Points on a hilly landscape, in no order, each with its height.
A ball rolls from a point to the lowest of its 2 nearest points, and stops where none of them is lower. Distance is the straight distance between rows; heights are no part of it.
j_753: [192  70 133 119 154 149 127 157 130 111 117 126 150 119 172 156 162 105
 117 136 109  88 188]  (h 1.57)
j_231: [112 105 182 165 164 156 156 108 164 154 155 162 124 137 119  91 128 120
 145 170 142  73 208]  (h 4.96)
j_972: [169  59 185  81 106 119 119 145 129 104 119 101 122 131 185 171 111 109
 126 111 149 117 137]  (h 0.90)
j_498: [161 113  96 135  72 134 115  97 128 158 166 143 117 117 135 126 158 137
  60 105 123 122 121]  (h 4.07)
j_578: [102 177 158 173 106 118 157 104 139 101 105 100 123 177  84  84 132 148
 123 125 130 149  78]  (h 3.23)
j_976: [132 114  42 120  79  75 120 133 112 144 136 134 123  83 117 122 147  83
  74 117 172 102 123]  (h 0.47)
j_669: [ 86  90 203 103 228 124 141 100 164  98  84 103  81 161 129  95 115 120
 195 148 157 131 157]  (h 5.23)
j_686: [109  91 113 159 100 115 128  96  90 168 199 130 188 100 119 123 136 122
 144 137 172 126 104]  (h 1.32)
j_925: [129 146 133 111 164 135  99 136 110 130 168 112 104 149 117 192 115 145
 156 109  94 175 100]  (h 2.70)
j_82: [181 125  78  88  89  99 106 142 148 119 106 143 107 163 149 119  93 139
  64  88 143 162 124]  (h 1.44)
j_974: [152 132 123 119  82  91 119 121 111 133 117 140  88 123 174 170 104  57
 105  95 146 115 116]  (h 2.20)
j_915: [157  91 153 164 214 172 163 110 154 149 113 121 140 124  75 149 146 143
 149 147 129 118 157]  (h 3.50)
j_961: [149 113 192 103 128 144  98 143 145 128 139 122 142 146 145 160 133 111
 141 136 120 108 125]  (h 1.37)
j_258: [174  93 135 118 128 138 105 117 129 169 157 120  96 133 157 118 140 125
  82  90  86 149 141]  (h 3.71)
j_550: [ 57 102 190 109 180 129 138  96 118 128 113 110  64 183 140  92  87 101
 189 145 157 112 168]  (h 4.82)
j_507: [ 94 145 150 171 180  92 177 111  76  95 146 114  66 182  95  68 103 157
 136 113 144  81 169]  (h 6.64)
j_926: [121 143 104 144 193 156 189 125 114 106  65  88 163 173  86 109 103 174
 157 157 115 175 140]  (h 1.22)
j_457: [191 130 110 135 106 166 144  80 116 156 109 109 133 143 108 195 102 128
  94 153 131 120 123]  (h 2.84)
j_411: [120  67 154 149 127 192 174 105 117 126 131  86 145 117 108 134 146 159
 141 149 162 100 153]  (h 2.30)
j_725: [135 148  45 103 125 118 111 159 138 129 126 120 120 164 142 160 119 108
  76  85 134 152 127]  (h 1.17)
j_539: [121 108 121  96  81 112 100 123 122 153 136  88 131  62 167 123 145  70
 138 144 136  79 122]  (h 2.28)
j_519: [158 131  96 108  82  97 107 160 107 136  55  74 149  98 117  98 130  89
 134 132 145  96 113]  (h 3.18)
j_531: [123 130 136 130 108 140 141 157 164  99 178 130 143 112 116 111 134 153
  81  60 102 163 125]  (h 2.96)
j_832: [104 160 160 135  90 113  97 115 116 111 119 136 127 152  89 117 173 139
 117 109 143 168  57]  (h 2.90)
j_392: [ 94  92 175 163 152 138 136  77 130 146 179 163 103 158 123  27 154 127
 137 166 140  84 200]  (h 5.60)
j_639: [ 66 119 160 125 128 129 163 101  89 164 114 123 125  99 161  89 120 137
 148 116 123 159 130]  (h 2.58)
j_422: [116 178  72 128  71 143  96 139 177  48 120 130 132 125 113 150 141 141
  89 127 132 118 103]  (h 2.89)
j_598: [153 159 174  93 130  93  86 137 145 145 166 159 151  99 131 144 144 106
 119 141 110 136 120]  (h 1.99)
j_53: [ 56 109  80 148  92  86  92  97 129 173 191 162 157  81 109 110 148 124
 127 149 171 121  73]  (h 0.70)
j_248: [ 88 107 161  91 132 133 150 147 145  97 173 126 160  79 143  89 126 159
 138 120 122 164 173]  (h 3.54)
j_111: [187 129 113 157 136 115 111 165 152 104 120  83 111 153 124 127 106  98
 128  90  48 126 109]  (h 0.63)
j_470: [106 137 102  62  99 115 104 143 135 157  79  97 155  87 138  90 119 125
 134 151 140 134 113]  (h 2.99)
j_696: [179 144 107 103 131 119 165 124 126  96  90 107 162 118 132 161  84 177
 108 147 117 169 116]  (h 3.48)
j_546: [ 40 168 151  97 129 103 173 105 131 128 109 105 139  88 157  87 105 122
 141 127 143 155 122]  (h 2.91)
j_124: [138 128 115 113 157 165  58 147 128 182 137 140 132 160 135 120 165 132
 144 141  66 132 147]  (h 1.40)
j_58: [ 88 195 174 123 132 106 104  96 151 158 179 147 134 111 106 128 147 107
 110 147 129 141 103]  (h 1.98)
j_493: [ 99 100  79 123  78  73  88 121 106 157 138 145 105  80 100 123 157 105
  97 140 180 112  52]  (h 0.10)
j_544: [162 138  26 136  97 104 112 160 115 144 154 145 100 144 126 142 142  88
  84 100 152 129 151]  (h 0.82)
j_388: [140 135 107 124  61 148  98 126 149 151 106 189 147 158 121 151  91 110
 108 122 163 118 101]  (h 0.44)
j_148: [172 135  96 146 108  98 112 120  70 108 127 177 106 118 169 121 183 139
  99 117 100 150 129]  (h 3.92)
j_363: [ 83 158 150 120 143 128 165 170 147 119 101 113 155 187 134  63 106 184
 140 121 137 145 124]  (h 2.06)
j_222: [104 198 102  86 141 118  69 152 147 127 168 134 120 139 100 172 121 122
 123 120 109 162  88]  (h 2.97)
j_827: [106 145 160 140 115 156 142  94 110 152 114 129 118 139 133 136 118 144
 141 132 124 147 125]  (h 2.10)
j_404: [154 142 124 133  77  88 141 122 150  91 123 149  99 121 149 156 103  93
  72  67 128 129  86]  (h 2.40)
j_157: [122  96 139 170 137 153 139 130  97 100 177 165 111  82 126 152 141 141
 203 144 121 110 163]  (h 6.75)
j_868: [103 159  88 109  98 123 125 162 186  80 153 151 127 101 131 134 125 143
  77  93 112 135 108]  (h 2.67)
j_208: [103 109 156 161 180 162 189  86 153  56  98 114  82  98 147 123 123 152
 163 134  91 146 155]  (h 6.11)
j_74: [150 105 103 142  65 139 152 122 107 149 144 158 167  94 160 120 173 176
  76 132 152  87 115]  (h 4.31)
j_717: [147 149 164 129  78 122 104 129 140 147  62 113 155 119 129 104 111  78
 149 132 128  98 113]  (h 3.40)
j_584: [108 162  87 122  58 168 129 104 166  93 118 151 145 133 105 136 130 184
  86 152 156 128 106]  (h 3.09)
j_35: [174  72 105 126 145 128 117 166  93 107 173 163 171 119 149 180 162 107
 121 132 141 108 181]  (h 2.12)
j_870: [178  67 105 116 128 114  99 149  96 100 178 194 145 135 153 144 144 129
 113 103 143 167 172]  (h 2.04)
j_858: [165 139 110 125 158 113  82 152  84 168 169  88  87 150 126 180 137 105
 142 114 103 135 115]  (h 2.13)
j_86: [148 134 146 111 107 110 134 132 125 140 147 110 119  73 159 176  97  71
 124 110 118 105 130]  (h 1.94)
j_914: [127 155  55 117 136  81 119 169 126 158 131 180 154  66 109 171 130 120
  89 153 153 105 101]  (h 1.27)
j_356: [121 135 173 147 195 152 152 122 157 155 125 119 120 141 101 119 104 115
 171 163 118 109 183]  (h 4.27)
j_20: [139 157  97 120 104 103 109 143 144 149 117 208 179 113  88 142 108 118
 108 138 164 127 107]  (h 0.84)
j_34: [176 128 106 139 164 112 115 133  87 115  76 165 144 147 181 134 187 125
 101 111  71 157 144]  (h 3.49)
j_11: [142 145 116 121 101 156 156 135 147  99 107 143 164 128 124 129  95 209
 124 156 141 149 132]  (h 3.31)
j_132: [182 127 147 169  98 157 124 102 115 130 136 125 125 132  81 181 110  87
 120 126 124 103 137]  (h 3.21)
j_353: [140 168 158 165  87  95 134 110 129 101 111 145 109 123 126 145 142 121
  90  98 118 129  50]  (h 2.60)
j_988: [135 154 125 134  98 172 161  98 131 181 116 121 131 145 105 163  68 152
 111 131 142 145 112]  (h 2.53)
j_738: [ 87 128 173 178 159 127 158 104 117 125 172 114  55 162 104  51 142 155
 151 142 130  79 174]  (h 6.23)
j_450: [149  77 164 122 114 147 139 136 142 126 127 133 113 120 162 109 123 156
  89  61  75 154 136]  (h 3.34)
j_477: [114 167 103 112 131 133  54 161 137 158 154 132 135 145 100 115 165 139
 126 127 104 137  91]  (h 2.44)
j_774: [ 57 147 189 125 112 122 129  92 106 159 110 114 113 159 130  78 100  83
 190 149 149 118 148]  (h 4.32)
j_147: [ 92  91 151 176 160 165 176 108 114 101 114 143  74  93 137 124 129 145
 198 132 124 120 169]  (h 6.40)
j_245: [152 171  90 137 133  88 111 179 166  98 112 129 123 114 150 122 100  97
 121  99  60 122 108]  (h 1.18)
j_736: [ 98 150 182 122 116 112  87 144 115 171 110 124 143 138 101  83 126  79
 176 120 134 137 105]  (h 3.81)
j_63: [142 166  47 123 124  97 128 156  81 118 114 125 140  86 128 165 141 124
 138 144 140 112 118]  (h 1.67)
j_766: [ 87 153 115 144 173 124 194 140 132  87  75  99 175 199 115  55  83 166
 148 135 124 168 121]  (h 1.72)
j_627: [ 84 112 125  83  88 146  70 128 135 165 119 118 154  99 159  88 153  91
 158 163 123 106 135]  (h 2.65)
j_50: [173  99 134 131 180 145  77 124 102 134  95 131 106 140 144 118 199 125
 132 125  51 132 146]  (h 2.68)
j_527: [ 96 129 114 164 184 180 168 166 141 110 105  87 125 187  97 137  86 162
 193 148 125 103 166]  (h 2.81)
j_229: [ 86 152 146 152 150 145 155 154 112 126 118  88 142 185 109  89 133 170
 166 146 149 105 140]  (h 2.52)
j_703: [196  86 133 102  97 106 135 152 132 138 124 117 119 128 200 143 146 107
  84 137 150  98 161]  (h 1.15)
j_469: [ 65 167 131 101 118 114 105  95 136 184 139 153 133 120 121 150 127 120
 122 153 163 132  55]  (h 1.39)
j_963: [142 194 134 143 130 123 117 170 180  85 123 150 155 134 107 138  99  99
 129 125  85 122 124]  (h 1.66)
j_186: [ 71 139 196 103 164 109 187 131 149 118 151 102 143 111 135  78 109 125
 120 120 140 148 172]  (h 3.22)
j_805: [182 122 115 129 181 129 104 157 118 122 110  63 116 158 117 174 106  93
 152 123  80 130 119]  (h 1.38)
j_294: [133 145  73 138 127 144 137 160  74 123 107  92 134 108 119 145 114 152
 172 126 113 133 135]  (h 2.08)
j_456: [121 108 184 134 225 141 162  74 171  56 102 101 105 124 131 140 144 142
 170 158 102 159 122]  (h 5.85)
j_589: [163  51 147 146 161 173 140 105 126 134 151 137 135 102 111 175 162 136
 139 137 154 106 147]  (h 2.80)
j_421: [ 97 141 108 106  99 130  95 133 150 192 102 185 125 160 119 155 105 152
 103 125 150 129  53]  (h 0.87)
j_815: [119 108 127 157 114 159 171 115 112 134 200 108 151  95  99 131 138 162
 129 147 155 116 143]  (h 1.84)
j_641: [164  95 140 137 102 125 124 123  76 123 135 142 155 100 145 109 196 160
 111 138 128 117 130]  (h 4.28)
j_216: [177 102  89  84  94 103 106 118 104 138 152 180 128 146 155 145 111 128
  97 109 161 179 139]  (h 1.68)
j_491: [111 117 177 134 250 128 173  90 212  77 102  98  67 143 123 121 119 131
 191 143 144 128 141]  (h 5.56)
j_983: [119 115 105 138 173 178 150 151 100 107  83  83 130 145 122 150 108 175
 183 137 108 151 129]  (h 1.97)

Call two points neighbours if one is among the 2 nearest of the other. Go from one point of each pair to the other, from neighbour to neighbour, staying as low as possible. Name the highest point that can't be avoided.
j_972, j_493 -> j_35
j_111, j_124 -> j_222
j_388, j_926 -> j_294
j_972, j_388 -> j_598

For each start below, name every point that the ball comes to, in order.
j_74 -> j_498, j_258, j_450, j_531, j_868
j_456 -> j_491, j_669, j_550, j_774, j_736, j_717, j_519, j_470, j_627, j_539, j_86
j_392 -> j_231, j_356, j_915, j_589, j_411, j_815, j_686, j_53, j_493
